A landscape with many valleys, sampled at points; each row gives a point and its height.
A ball rolls from a point to the lowest of its 2 nearest points, and stops where none of them is lower. Distance is the straight distance between rows; heights are no part of it.
J_598: [112 148  70 115  98  85 110  84 120 101 100 145 131 142  97 177 107 214
 112 117 171 100 128 176 114 150 153 128]  height 447
J_810: [153 159 124  90 118 136 130 147 137 132 147 130 118 128 158 146 173 110
 132 102 174 140 119 154 101 108 147 100]  height 201
J_660: [126 169 101 170  97  99 138 145 137 107 102 159 183  98 130 150 102  97
 136 147 110 112 173 147 153 135 109 131]  height 314
J_587: [138 174 116 151 139  97 157 103 153  72 161 125 173  86 175 179 130 147
 109 138 112 116 132 176 136 101 181 115]  height 472
J_891: [122  77 159 114 108 125 120 164 128 154 153 114 124  72 102 117 156 116
  88 164 125 138 130 126 129 162 155 115]  height 386
J_862: [121 133 152 106  90 131 110 149 104 164 157 150 136  65 110 120 180 122
 107 121 132 144 156 125 120 171 190 115]  height 374
J_635: [109 179 114 219 172 105 207 117 171 126 109 129 164 122 186 144  78  90
 137 114  65  99 152 108 140 139  69 121]  height 452
J_997: [122  72 185 113 100 143  86 167 107 176 128 139  93 113  91  93 147 124
  92 146 157 150 135 133 128 156 135 154]  height 401
J_341: [103 100 117 179 151 136 129 153 140 162  70 128 190 136 135 120  80 105
 165  58  69 112 169 112 122 141 100 112]  height 597
J_778: [104 101 109 118 154 144  97 122 121 140 171 108 107 154 102 154 119 138
 117 101 160 115  63 169  82  98 153 127]  height 164
J_698: [149 158  97 175 147 110 196  72 157 110 173 131 173 136 158 172 132 123
 125 162  85 128 147 178 153 123 162  80]  height 481
J_426: [105 121 128 134  62 138 120 160 137 128  75 153  95 206  91 142 106 176
 127 113 184 103 127 184 157 109 111 122]  height 61
J_602: [168 167 127 140  93  65 129 123 175  81 104 140 174  92 142 145 108  88
 144 160 102 121 124 134 180 136 137 116]  height 293
J_504: [117 121 172  99 136 189  77 153 112 162 102 146 122 129  86  73 189  75
 146  94 119 139 160  67 158 107 115 158]  height 328
J_120: [ 79  85  92 187 173 110 126 126 118 148 113 139 119 102 148 124  81 128
 128  84 116 116 161 117  91 128  83 112]  height 474
J_369: [ 94 167  97 141 134 127 119 153  88 141 146 124 157  53 138 125 138 100
 124 128  92 144 161  59  94 162 130 144]  height 229
J_956: [138 107 164 134 168 132 139 127 204  86 135 104 106 102 157 126 144  53
 135 157  74 132 122  88 165 110 120  91]  height 458
J_666: [ 73 165 127 195 191 115 214 103 161 101 137 135 128 124 196 197  79 143
 119 108 108 122 105 123  92 133 140 123]  height 431
J_410: [104 138 144 118 154 163  85 164 126 126 157 111 125  91 116  93 129 124
 132  96 143 101  90 120 113 102 102 168]  height 289
J_103: [161 147  89  76 144 110  82  89 102 116 161 127 134  77 148 122 185 114
 127 130 114 140 179 131 111 138 143 131]  height 268
J_850: [101 143  93 196  85 109 182 142 107 121  71 158 180 165 126 134  49 135
 136 120  94 118 147 122 126 134  92 145]  height 506
J_283: [116 142  81 105 109 130 109 157  94 122  93 155 105 127 137 139 112 127
 146 110 170 133 151 113  91 140 100 125]  height 260
J_693: [142 123 162 167 154 119 165  58 111 118 121 142 173 112 126  95  98 129
 161 154  65 123 121 117 176  96 150 154]  height 439
J_276: [118 128 120 123  80 143 137 180 139 115  89 146 132 197  98 170 122 122
 151 116 174 117  98 155 110 116 114  90]  height 116
J_849: [128 125 162 167  81 135  99 172 135 150  82 145 167 133  88  79 119 117
 154 113  79 129 156 106 200 143  92 160]  height 181
J_818: [147 121 142  62  89 145 113 134  87 166 132 132 125 120  85 109 198 146
  73 134 155 146 159 136 108 190 168  99]  height 362
J_737: [199 108 182 132 172 102 147  61 171 132 145 128  92 147 167 108 143  70
 155 182  95 159 116 103 175  88 148 106]  height 343
J_156: [107 103 155 156 103 162 163 175 116 131 123 118 190 181 109 125 112  82
 146 135  66 162  86  93 156 125 134 140]  height 658
J_901: [ 94 129 106 114 114 194  94 159  70 158 153 147 112 131 124 111 166 140
 104 128 140  93 187 162 140 128 139 112]  height 169
J_171: [132 167  95 127 112 155 140 164 132 100 136  88 185 142  90 136 139 119
 112 166 106 110 148  92 127 134  97  95]  height 580
J_280: [148 113 133 176  92  96 143 106 129 146  81 164 151 140 113 106  87  92
 149 177  64 141 150 109 183 121 101 109]  height 527
J_497: [160  88 212 120 146 115 134  74 168 123 123 128 109 110 146 107 150  71
 137 185  86 174 110  47 172 114 162 136]  height 365
J_271: [150 123  96 135 114  82 113  58 119 108 123 169 147 126 103 152 107 180
 138 140 146 141 133 186 144 130 143 145]  height 468
J_609: [107 134 123 123 106 159 121 134 104 102  58 161 117 158 126 106 100 162
 158 105 144  82 161 123 154 109  91 136]  height 295
J_43: [147 156 185  94  83 157 102 151 137 111  92 149 111 141 130  99 149 140
 123 122 187  90 134 165 177 110 129 152]  height 249
J_15: [123 155 156 101 103 175 134 184 147 141 143  82 173 112  86 115 166 130
  96 105 137  89 129 126 123 153 142  93]  height 576
J_885: [ 82 134  46 169 174 113 141 115  95 155 150 135 139 145 137 189  75 124
 133  94 106 139 103 125  48 142 112 120]  height 301
J_513: [136 115 148  99 133 116  96 145 166 160 163  78 104  99  92 109 143 151
  79 101 164 112  92 144 100 167 108 107]  height 557
J_454: [ 84 152 135 201 206 129 209 102 171 129 145 120 135 126 203 176  86 122
 129 126  64  92 123 105 127 168 112 132]  height 441
J_157: [113 141  94 102  89 150 106 179 100 129 121 159 111 183 110 182 129 141
 126 125 191 122 110 185  93 126 147 109]  height 150
J_925: [121 174 113 201 111  96 171 113 110 110 127 169 177 103 167 161  99  68
 128 167  69 158 160 148 158 130 126 162]  height 329
J_493: [117 138 123 137 100 131 132 178 135 122 157  71 159 114  73 110 147 114
  95 171  89 136 138  89 164 161 103 125]  height 572
J_577: [ 94 105  99 181 104 151 132 172 150 120 103 116 156 168  86 132 108 139
 116 116 124  78 162 156 146 114  91  76]  height 149
J_620: [169 113 169  66 100  99  81 135 163  93  74 115 116  99  98  91 167  96
 113 156 153 140 132 113 146 161 125 134]  height 380
J_31: [124  96 181 165 117 124 133 122 101 192 104 167 168 133 118  82 125 124
 178  87  88 165 151  90 168 135 135 171]  height 350
J_387: [ 90 146 133 155 144 174 147 183 161 141 175  88 169  97 121 139 149  96
 120 106 104 101 121 121 126 133 135 100]  height 581
J_556: [ 98 104  94 155 169 124 147  82 166 127 165 131 114 175 117 170 117 141
 149  93 150 139  76 162  98  77 130 116]  height 219
J_696: [113 114 107 141 149 122  75 156 121 155 160 165 104 107 138 137 127  89
 153 114 165 154 130 150  96 112  92 137]  height 200
J_699: [137  84 132 121 147  77 140  98 165  73 130  79  98  99 126 143 115 170
  97 150 131 134  84 142 102 122 154 118]  height 345
J_559: [165 117 193  88  96 128  95 140 136 173 117 147 138 134  77  97 183  61
 139 145 138 185 121 102 158 157 146 160]  height 417
J_887: [115 119 117  88 125 145  92 191 160  77  97  76 106 121 103 149 109 123
 120 126 174  90  84 116  97 121  96 110]  height 487
J_375: [ 79 129  92 141 169 171 129 120  59 141 131 117 187 108 112 103 106 146
 135  86  81  91 164  95 100 123 135 136]  height 341
J_673: [104  75 161 160 154 140  89 119 112 179 178 139 111 111 104 130 118 129
 117 105 151 115  94 170  83 118 168 115]  height 117
J_574: [105 136  50 122 186 113 120 102  99 110 142 127 136  85 157 175  90 105
 141 129 114 130 117 116  49 144 147 108]  height 321
J_751: [183 144 121  42 122 123  88 121 151  72  77 119  81 142 152 120 158 123
 134 121 192 108 143 123 123 113  99 123]  height 352
J_349: [109 134  99 102 130 169 120 133  68 121 127 127 159 104 104 132 115 184
 133 121 128  97 137 117 106 137 145 133]  height 356
J_599: [135 135  91  41 126 150  48 132 112  88 114 110  83 119 136 158 130 134
 104 122 192  99  92 129  51 130 166 101]  height 377
J_736: [129  93 165 120 144 142 120 134 124 142 123 142 112 110 114  91 158  97
 146 125 127 146 152  95 135 105 123 140]  height 340
J_144: [189 106 177  81 100  91  88 111 143 140 119 144 128  95 123 116 174  92
 129 149 165 178 123 112 141 172 166 161]  height 402
J_941: [177  94 137 102 112  62 158  85 154  81 114 102  91 125 135 129 112 143
 119 179 131 153 103 101 114 104 144 118]  height 389
J_874: [133 144  79 110 153 109 149 117 121 155 174 123 103 103 170 144 144 137
 112 101 131 146 123 114  60 134 148  78]  height 317
J_757: [134 140 178  56 117 164  69 135 103 183 107 129  94 114  96 106 134 161
  85  83 202  98  82 137  76 184 159 125]  height 511
J_317: [167  94 183  63 139 149 110  88 113 138 118 154  93 137 116  99 181  92
 131 138 161 149 162 108 128 107 140 127]  height 326
J_7: [125 134 114 127 104 173 136 146  75 131 141 149 163 136 109 119 174 120
 124 136 109 144 173 145 147 129 156 119]  height 187
J_49: [ 92 117 104 130 152 151 139 128  72 174 163 108 166 137 122 111 127 141
 145  99  76 135 120  84 103 135 122 147]  height 322
J_361: [ 97 114 125 130 107 175  67 147  64 171 136 150  91 164 108 127 135 150
 124 134 164 104 149 193 148 137 138 150]  height 151
J_262: [142 138 123 112 158 129 119 147 144 128 202  90 132  89 148 146 171  75
 129 161  89 170  96  97 115 161 156 135]  height 261
J_160: [147 150 104 163 147  86 231  94 185 111 125 146 116 147 197 198 109 132
 145 129  96 148 112 125 117 143 141  80]  height 459
J_14: [114 103 143 110 138 142 110 117  89 127 143 129 173  90  92 104 129 138
 144 135 118 106  99 129 122 137 165 160]  height 376
J_486: [159 106 143 102 116 103 136 109 161 127  87 139 137 124 104 121 134 127
 157 117 142 103 124 143 145 134 135 109]  height 180
J_938: [203 111 160  68 136 102 130  66 153  68 112 119 131 136 170 122 156 145
 128 138 154 131 115 155 124  84 181 124]  height 271
J_52: [120 123 153 185 120 127 165 125  96 171 102 183 133 137 173  83 111 106
 176 105  94 156 176  96 152 100 113 152]  height 330
J_281: [ 90 113  94 198 129 126 152 145 142 168 121 129 138 207 113 141  88 153
 141  51 125 146 120 156 108  90  92 124]  height 612
J_465: [136 105 124 125 115 122 147 124 148 125 179  82 157 132  72 133 160 111
 104 182  71 157 110 126 151 155 136 120]  height 562
J_634: [132 127 136 128 142 124 202  99 119 146 136 131 147  97 154 129 146 157
 126 108 101 131 156 125 133 137 157  81]  height 496
J_838: [ 89 131 142  77 114 192  66 175  91 149 124 127  88 152  97 135 123 150
 100  89 181  74  91 143  76 153 149 102]  height 504
J_869: [114 156 136 168  93 122 121 169 131 171 113 131 207 101  89 102 124 131
 144  92  74 125 155 110 173 172 122 158]  height 138
J_966: [122  98 142 117 158 104 100  80 124 147 163 131 149  56 126 138 126 141
 139 134 113 117 115 153 120 143 179 143]  height 381
J_359: [114 164  95 156 122 110 136 117 117 125 131 155  93 112 148 132 105 215
 106  84 189 109 140 167 103  91  99 138]  height 627
J_420: [136 158  56 143 145  91 149 115 158 131 176 116 128 133 146 194 129 128
 127 112 135 156 112 140  78 144 118  88]  height 297
J_845: [ 91  87 108 192 158 118 116 126  96 172 176 146 142 119 112 149  85 151
 126  95 109 131 117 174 100 128 148 125]  height 67
J_914: [126 122 129 137 185 116 131 128 168 159 191 105 109 102 159 164 149  77
 145 164  67 182  99  73 129 208 132 132]  height 236
J_93: [137 113 142  86 109 150  95 149 136 112  88 108  55 149 110  90 133 138
 111 139 166 102 129 129 141 119  63 123]  height 299
J_709: [ 69 149  82 145 115 192  99 179  90 137 110 119 122 181 112 142 104 184
 111  99 142  76 148 153 107 135 101 124]  height 281
J_158: [142 106 144 178  97 127 172 126 110 137 109 162 137 211 123 118  85  80
 151 163  85 158  93 121 163  79 133 128]  height 670
J_567: [167 175 118 170 126  71 169  64 175 122 121 138 136 149 134 103  83 129
 134 168  97 132 110 131 167  87 105 118]  height 509
J_899: [108 106 125 158 122 126  90 135 104 142 145 174  92 136 131 133 126 135
 133 137 173 128 143 190 141  82 108 147]  height 177
J_395: [108 180 131  56 107 186  91 140  88 100 111 124 114 121 132 143 129 190
 120 109 188  59  97 140 111 139 150 160]  height 223
J_398: [113 142  52 132 136 141 108 148  71 131 125 139 152 148 131 165  96 107
 157 106 137 137 124 121  81 137 107 137]  height 279
J_476: [154 151 145  40  98 156  84 136 109 118 129  91  87 121 113  98 178 173
  51 136 182 110 130 162 126 174 153 142]  height 332
J_19: [178 146  96 111 161  87 107  82 161 112 158 115 121 103 163 118 150 105
 144 143 131 142 147 147 137 110 113 134]  height 294
J_152: [191 135 178  91 135 121 132  75 162 119 117 141 125 123 128  85 178  77
 142 160 110 136 134 114 182  83 154 118]  height 327
J_719: [112  53 137 135 141 132 143  90 104 146 115 145 130 153  90 136 110 184
 137 105 141 114 134 155 109 115 159  99]  height 411
J_785: [ 93 145 101 143 119 112 121 171 115 117 159 100 149  61 130 140 112 130
 116 143 136 131 113  99  74 155 123 140]  height 203
J_767: [111 131 113 174 137 145 198 165 133 135 140  86 167 197 131 130 103 105
 133 132  62 151  98 101 146 122  93 128]  height 652
J_453: [144 108 125 127 132 102 196  98 134  84 142 123 107 175 139 153 113 129
 116 158 130 158  80 116 109  83 143 124]  height 422
J_919: [109 127 128 149 122 134 157 131 100 134  72 176 162 105 148 103 105 142
 155  99 116 116 159  96 133 115 113 138]  height 313
J_680: [144 159  88  98  99 116 115 131 112 138 173 152 119 145 126 166 156 148
 110 104 182 141 138 193  96 126 156  96]  height 178
J_458: [ 85 147 134 178 146 160 160 195 152 154 147  85 193 124 136 125 129  80
 126  92  64 135 151  74 134 145 109 104]  height 586
J_565: [ 92 149  82 160 125 157 174 193 113 151 163  93 135 180 133 145 116 133
 110  94 126 140 111 115  81 105 100 104]  height 641
J_527: [188 117 175  55 112 114  85 139 158 126 110 102  75 119 116  89 162 104
  74 148 188 157 139 134 118 175 106 127]  height 363
J_611: [163 172 114  91 123 122  91 132 177  82  99 113 102 146 127 129 141 143
 125 107 191 100 121 166 133  94  88 138]  height 336
J_126: [110 131 110 124 165 137 115 160 177  77 112  88 134  85 134 131 111 112
 138 124 139  90 119  95 103 113  96  96]  height 476
J_675: [137  81 144 121 106 124 148 115 114 176 136 115 143 153  83  93 160 127
 116 156  83 160 143 118 158 160 137 105]  height 548
J_438: [136 117 131 139 105 111 152 127 153 109 132 125 154 138 111 155 124 123
 132 157 134 112  93 173 140 111 149 105]  height 119
J_221: [172 136 159  74 102 135  96  97 101 116  76 160  88 183 118  88 120 128
 152 170 162 151 115 126 157 111 111 173]  height 233
J_561: [145 105 164 103 106 113 115 116 104 184  83 169  98 148 124  88 128 148
 153 104 158 144 166  98 121 150 101 140]  height 426
J_668: [133 108 135 109 157 111  49 155 135 127 173 117  92  61 141 107 165  80
 116 142 146 146 123 109 106 134 138 147]  height 241
J_697: [135 123 128 132  76 143 136 176 114 121 102 124 144 202  86 118 110  87
 137 158 103 161  96 111 160 103  96 133]  height 665
J_447: [114 121 118 114 130 126  28 147 103 141 160 152  67  75 136 120 120 113
 126 144 177 127 147 135 104 137 105 154]  height 220
J_853: [171  95 148  74 119 103 117  86 164  86  89 139 105 135 126 143 137 148
 118 112 177 110 107 165 108 104 172  97]  height 232
J_807: [159 134 145 122  88 108 130 105 131  86 109 136 162 103 114 113 128  91
 138 197  84 133 121 123 175 115 154 134]  height 266
J_679: [165  99 198 104 131 128 139 112 146 188 165 130 147 139 102 116 186  82
 137 128 116 192 106 128 145 145 176 145]  height 432
J_23: [146 114 165  47 132 171  46  92 115 116  70 128  69 136 118  98 160 123
 115 167 167 102 158 134 169 150 103 159]  height 300
J_246: [133 155 162 115 116 139 103 147 151  84 122 124 137  87 133  99 138 117
 141 120 168 100 116 140 154  96 130 169]  height 267
J_564: [153 130 120  82 140 107 150 115 114 140 180 110  87  70 176 116 179 136
  94 131 144 146 135 102  80 125 156 107]  height 333
J_813: [ 97 142 125  87  97 152  79 125  91 113 110 124  67 141 107 158 108 218
 112 133 191  86 103 178 123 129 131 169]  height 193
J_132: [129 167 142 174 167  98 172  81 129 116 145 157 164 100 192 159 116  82
 162 164  58 144 131 105 149 138 146 144]  height 342
J_17: [125 147 122 129 126 132  92 160 142 155 138 117 125 105  87 120 129 168
 103  79 168  83 132 163 120 153 122 100]  height 565
J_66: [140 129 127 106 149 116  94 136 131 112 134  92  62 125 115  86 127 156
 110 132 184 123 102 134 126 114  59 159]  height 275
J_374: [127 114 129 100 100 140  89  98  92 110  80 144  61 175  97 123 124 194
 120 162 172 101 136 165 158 131 113 167]  height 152
J_59: [109 106 122 180 103 128 122 145 167 130  96 152 111 154 106 143 114 156
 122 101 162  92 141 181 148 107  92  89]  height 111
J_353: [166 150 105 128 142 121 200 100 167  87 135  68 155 140 156 150 130 136
 123 156  87 118 121  81 127 111 133  72]  height 518
J_823: [134 126 159  52 124 184  74 142 140  90  81 108  66 150  93  64 174 101
  98 167 155 108 157 102 166 132  80 132]  height 315
J_530: [158 169 150 137 139 115 155  91 142  72 163 140 168  86 179 130 135 122
 129 149 105 123 124 147 159  62 174 149]  height 464
J_724: [ 98 135  90 164 139 148 214 168 136 103 142  83 141 173 133 162 109 124
 119 139 100 127 107  96 105  98  98  88]  height 646
J_831: [142 131 125  96  96 123 108 127  96 132 165 129  78  85 142  92 183 147
  92 164 160 141 176 115 120 126 137 139]  height 348
J_78: [163 150 110 132 136  66 128 122 202  57 118 112 127 103 192 172 126 100
 146 126 139 145  86 149 126  99 144 133]  height 354
J_450: [173 151 169  73  50 138 132 117  87 119  79 150  77 163 120  98 156 160
  98 170 170 153 140 111 165 140 132 174]  height 262
J_529: [119 143 107  96 163 184  73 137 101 109 128 120 123 139 116 109 140 112
 160 113 153 101 121 136 127 104  98 151]  height 305
J_111: [159 148 148  28  83 150 114 104 101  88  81 113  98 161 120 117 170 165
  79 153 186 104 142 154 138 157 149 125]  height 312
J_991: [131 141 144 103  50 169 136 167  81 137  95 164 146 172 105  99 161 110
 130 147 116 148 160 102 175 125 135 145]  height 209
J_790: [135 170  78 144 175  85 139 104 193  52 135  94 153 132 166 206  97 104
 145 112 132 117  93 131  98  82 108 126]  height 385
J_166: [116 100 161 184 149 124 169 132 126 187 173 136 142 132 161 126 123 117
 149 101  96 164 116 135 138 129 136 123]  height 419
J_472: [109  78 166 150 149 146 174 136 137 173 144 122 134 137 144 129 124 112
 157 136  70 160  97  85 130 163 163 117]  height 405
J_443: [140 150 110 110 100 126 126 142 118 158 113 121 192 131  90 109 145 128
 155 112  85 149 133  93 152 171 109 145]  height 186
J_579: [131 148  84 181 122  84 172  75 127 133 152 155 163 160 105 170  95 167
 138 119 122 144 117 188 138 114 112 141]  height 486
J_481: [ 98  91 102 176 136 144 135 168 120 160  96 116 160 196 127  98  77 141
 137  62  79 130 149 137 131 113  92 124]  height 604
J_60: [128 109 168 125 120 140 115 132 112 190 117 117 154 142  82  79 134 174
 151  78 128 133 101 133 132 164 125 166]  height 461
J_427: [ 94 141  95 177 117  96 145 119 157 141 120 158 109 181 112 151  88 191
 133  64 177 140 122 163 108  88  96 148]  height 620
J_130: [177 127 163  49  82 130  82 139 138 141 106 131  91  95 126  97 188 149
  70 122 187 125 165 150 125 186 163 121]  height 346
J_311: [165 121 114 145 116  51 133 125 192  92  98 135 132 110 158 170  91 109
 151 152 124 142 102 135 139 128 102 118]  height 324
J_518: [147  99 175 118 102 137 118 112  85 198  96 151 133 154  99  61 134 183
 152 103 129 145 163  99 156 137 122 186]  height 442
J_173: [132 177  92 122  88 151 111 158  85 141  84 147 192 142 109 117 132 129
 161 118 105 128 187 109 147 150  96 135]  height 221
J_471: [148 163  86  84  95 147  92 160 102 126  92 147 153 165 115 144 146  98
 169 129 153 126 171 131 129 149 106 121]  height 240
J_826: [102 108 107 142 171 108 142 106 150 104 177  91 106  87 143 167 110 158
 101 124 139 117  95 155  78 108 158 104]  height 304
J_795: [ 93 114 105 151 116 110 132 111 120 142 117 152 141 135  83 162  93 206
 131  89 149 102 119 163 112 148 136 103]  height 430
J_923: [ 99 154 109 146 140 133 139 138  65 144 184 153 113  89 142 138 100 182
  90  95 151 122 108 143  72 112 168 133]  height 634
J_837: [ 79 114  95 210 114 103 173 152 127 116  85 161 147 154 143 170  67 122
 121 111 113 128 143 137 109 132 106  97]  height 497
J_681: [ 70 141 116 127 103 188  76 187  85 178 115  99  98 163 116  92 123 194
  90  86 139  77 164 147 138 149  95 141]  height 265
J_878: [106 111 135 147  91 151 109 182 103 178  89 122  85 161 121  72 119 184
 113  89 139 118 170 141 163 129  81 148]  height 243
J_854: [113 122 148  89 118 166 130 145  89 108  64 124 110 139 121  89 114 191
 132 111 158  80 128  97 126 126 105 155]  height 272
J_378: [179 136 124  70  68 133 147 106 110  78  94 125 100 163 114 101 153 160
  93 184 156 133 147 121 141 108 133 115]  height 288
J_9: [128  73 143 156 195  89 142  54 139 151 187 128 115  97 160 163 119 156
 139 140 110 138 113 146 113 138 175 129]  height 353
J_474: [102 104 155  69 117 181  97 192 128 107 103  86 107 138  75 124 132 126
  95 120 175  81  80 118  86 162 124 102]  height 498
J_449: [123 106 128 153 165 115 169  65 122  86 125 126 163 133 117 149  96 150
 160 138  95 113 101 139 142  87 138 148]  height 418
J_135: [158 129 152 113 123 125  94  93 110 113 106 171  81  98 165  72 148 141
 144 142 171 141 179 104 155  84 117 173]  height 375
J_809: [141 177  73 101 144 110 107 121 112 122 159 120 141  52 165 127 159 119
 128 133 118 162 165  73 104 140 135 150]  height 248
J_998: [ 91 127 150  67 152 198  56 162  90 144  89 148 108 136 109  84 142 101
 159  94 142 103 147 103 126 127 112 145]  height 318
J_150: [124 154 133 114  91 161  92 190 134 133 115  93 143 111  87 104 145 163
 101 117 157  81 130 119 136 166 106 134]  height 571
J_313: [155 125 149 102 130 102 126 136 191 108 162  64 113  89 119 104 146 125
  96 137 131 148  93 103 115 147 116 134]  height 543
J_617: [140 139 199 151 164 122 163  74 122 127 156 153 152  79 173 117 140 130
 157 133  92 139 120 106 165  91 187 174]  height 453
J_164: [118 150  99 180 152 117 205 109 131 144 159 139 152 134 151 153 121 150
 120 109  91 130 159 152 138 120 133  86]  height 488
J_175: [144 134  90 124 158  84 138  80 185 112 159 118 101 156 139 174 145 142
 136 112 154 141  90 176 102 106 137 106]  height 263
J_273: [ 90 178  71 157 118 147 143 173  81 155 180 130 141 133 122 152 101 168
  99  86 136 121 115 121  63 133 133 102]  height 637
J_760: [150 139 128  32 130 158  67 157 136  69 108  95  73 140 142 119 151 107
  95 131 190 112 127 125  93 131 127 124]  height 364
J_214: [ 61 116  95 216 150 103 159 130 102 144 169 117 160 106 138 155  77 136
 119 124  85 131 120 155 114 134 128 150]  height 120
J_776: [163 164 111 161 111  93 175  85 137 120 116 177 137 161 132 132 114 143
 142 117 126 134 137 165 153  87 110 109]  height 499
J_304: [160 105 197 130 149 129 158 119 190 173 189 130 104 126 151 117 202  81
 129 151 101 178 112 117 164 146 178 111]  height 443
J_774: [143 115 177  87 102 122  94 104 100 130 119 149  78  84 120  67 175 141
  88 158 161 139 197  99 155 128 134 166]  height 361
J_424: [145 140 139  91 117 122  74 175 127 116 159 136 108  64 171 134 150 102
 114 123 181 145 118 149  92 124 171 138]  height 222
J_857: [ 74 155  86 134 123 170  71 183  94 112 129 133  94 107 128 140 105 152
  99 112 175  82 127 140  83 117 118 129]  height 296
J_520: [158 143 133 167 171  94 164  60 182  99 159 124 103 144 165 128 101 122
 142 170  95 142  96 137 171  73 129 138]  height 520
J_590: [143  87 180 112 149 119 153 116 148 141 106 130 131 128 130 133 149  71
 174 145  87 173 107  58 148 156 158 121]  height 387
J_554: [109 162  71 170 135 143 152 142 111 121 134  90 202 132 121 154 103  84
 125 142  64 126 170 112 127 153  92 101]  height 585
J_127: [117 114 109 115 182 167 120 108  95 139 190 113 147 116 123 112 149  98
 145 130  91 128 136 110 119 122 126 126]  height 302
J_741: [100 135 129 174 129 121 171 177 148 173 115 116 179 119 143 128 123 118
 145  60  93 116 154 111 123 161 114  99]  height 591
J_484: [139 152 108 137 190 141 190 102 135 106 152 134 155 110 210 170 152  76
 160 139  71 142 142 103 120 137 161 108]  height 349
J_674: [111 141 166  51 111 188  95 143 112  91  66 106 112 146 107 116 123 166
 126 132 176  70 101 127 140 147 137 162]  height 247
J_74: [112  95 133 181 108 123  89 161 125 159  89 135 125 154 107  66  98 130
 145 113 101 111 177 142 185 122  68 149]  height 213
J_865: [119 129 115 198  82 115 145 124  91 141  49 166 177 180 108  81  49 103
 143 139  60 121 148 120 175 114 100 146]  height 517
J_746: [105 104 101 132 106 169  76 195 123 128  95 113 113 173  83 116 127 115
 124 133 123  84 178 151 156 136  69  77]  height 179
J_446: [132 176 110 202 142 105 233  85 188 115 128 138 174 167 170 191 102 130
 128 153  63 117 129 139 153 151 139  67]  height 471
J_961: [ 94 120 102 179 130 130 129 160 108 121 173  99 150 114 114 142  94 115
 120 155 104 123 118 123 121 138 100 152]  height 165
J_414: [100 106 139 165 198 122 174  93 153 121 197 102 112  92 194 173 129 148
 127 153 105 114  88 152 111 137 186 119]  height 331
J_114: [163 123 162  78  95 123 124 109 129  82  87 137 177 120  91 134 129 116
 156 152 119 108 117 134 155 136 161 144]  height 230
J_549: [134  89 162  46 148 149  45  91  94 127 113 112  58 108 118  86 165 139
  90 158 185 112 152 138 124 157 144 149]  height 282
J_205: [188 101 165  75 154 126 147  63 135 124 142 135 122 145 139 101 168 112
 147 144 146 141 118 118 136  92 159 129]  height 306
J_46: [108 119 141 171 103 143 139 164  81 173 118 126 166 157 112  89  84 198
 137  72 102 131 120 139 137 135 136 170]  height 479
J_906: [125 129 121 117 167 125 111 146 136 125 170 112  77 140 134 144 123 118
 124 114 174 160  56 135  72 102 105 142]  height 206
J_604: [163  80 159 139 129 103 126  94 128 159 107 144 125 166  89  93 121  91
 150 172  80 167 141 114 169 125 107 112]  height 536
J_816: [128 130 116 125 147 129 154 125 137 117 161 132 172 116 139 183 117 108
 161 141 106 143  88 138 118 145 169 116]  height 171
J_842: [121 117 123 140 169 120 123 148 171 101 109 115 137  95 132 121 119  61
 144 140  87 116 150  83 138 118  94 105]  height 467
J_162: [140  95 181 138 171 127 144 132 189 137 159 122  99  93 177 140 184  48
 147 143  96 152 129 104 137 144 164  87]  height 450
J_213: [ 95 115 162 199 121 138 164 145 143 186 136 142 154 147 156 119 132  68
 140 130  30 183 146  70 177 136 131 150]  height 678
J_168: [107 135 109 160 185 117 150 125 153 160 191 112 140 105 173 193 115 103
 152 142  83 153  98 116 101 189 155 126]  height 208
J_704: [ 72  99  97 200 132  84 152 133 160 121 133 134 106 100 137 159  79 150
 109 114 139 124 132 143  95 109 100 105]  height 485
J_515: [160 162 129 114  97 112 212 111 136 104 120 120 152 122 138 119 140 173
 111 138  97 123 138 101 142 117 140  82]  height 505
J_824: [105 154  97 166 169  84 165  94 168  97 136 125 132 115 166 217  90 134
 137 106 141 120  74 131  74 129 145 140]  height 413
J_385: [172 107 150  54 123 118  68  94 112 122 114 126  93 127 104 125 133 147
 121 147 195 143 116 159 123 143 136 168]  height 246
J_910: [ 83 129 133 157 117 120 139 148 104 159 147 163  73 108 141 134 111 207
 100  90 196 140 106 150  78 106 148 130]  height 631
J_643: [130 131 117 177 160 105 204  82 159 110 120 142  99 183 175 182  85 113
 153 140 102 156  85 109 118 108 118 112]  height 445
J_194: [170 154 123 108 136 114 170 127 184  85 153  62 131 120 133 113 158 124
 100 151 109 135 109  86 148 113 106 116]  height 530
J_209: [147 122 139 104 135 110  97 141 164 104 136 107  61 115 137 128 121 153
 107 109 213 129  75 146  84  96 114 152]  height 242
J_926: [132 121 163 190 110 125 177 124 137 135 143 151 145 154 156 124 121  71
 136 178  67 170 113  96 177 105 145 136]  height 675
J_859: [119 121 111 114 162 147 106 119  96 153 188 117 144  90 126 137 154  77
 150 157  87 181 124  71 115 132 157 171]  height 283
J_641: [143  87 191 128  84 109 122 151 109 192 137 171  86 121 136 104 129 124
 128 129 183 156 155 143 119 136 135 135]  height 412
J_732: [119  53 127 155 174  80 137  56 123 129 138 139 122 134 120 151 105 160
 148 131 131 130 119 152 120 107 146 116]  height 384
J_263: [146 164 143 124  51 154 120 150 122 142  78 158 127 166 106  99 150 135
 124 138 144 103 165 155 201 122 103 139]  height 231
J_664: [105 141  72 213 180  99 163 104 126 133 122 128 143 131 153 133  81 115
 121  98  91 124 169 131 122 113  70 134]  height 463
J_889: [ 92 150  84 142 182 134 162 118 115  86 141 122 165  78 178 163 118  76
 139 150  86 114 150  97  95 138 147 122]  height 337
J_230: [187 167  83 102 125  98  85 122 172  77 136 104 115 127 137 106 153 111
 120 156 142 117 145 150 164 100  76 145]  height 316
J_261: [150 106 151  91 114 148  79 110 104 101 101 130 118 160  81 107 119 141
 141 153 155 116 109 155 176 129 109 173]  height 198

For each start below, name the point where the ball stops.
J_604 | J_438
J_359 | J_826
J_599 | J_845
J_504 | J_361
J_194 | J_826
J_956 | J_374
J_561 | J_374
J_14 | J_438

Call two points neighbours if one is among the 2 nearest of the other. Go from one point of each pair to the other, from neighbour to neighbour, staying as low as possible. Name the highest point that can't be avoided.
J_426 / J_361 | J_668
J_826 / J_426 | J_966
J_845 / J_374 | J_823
J_426 / J_205 | J_736
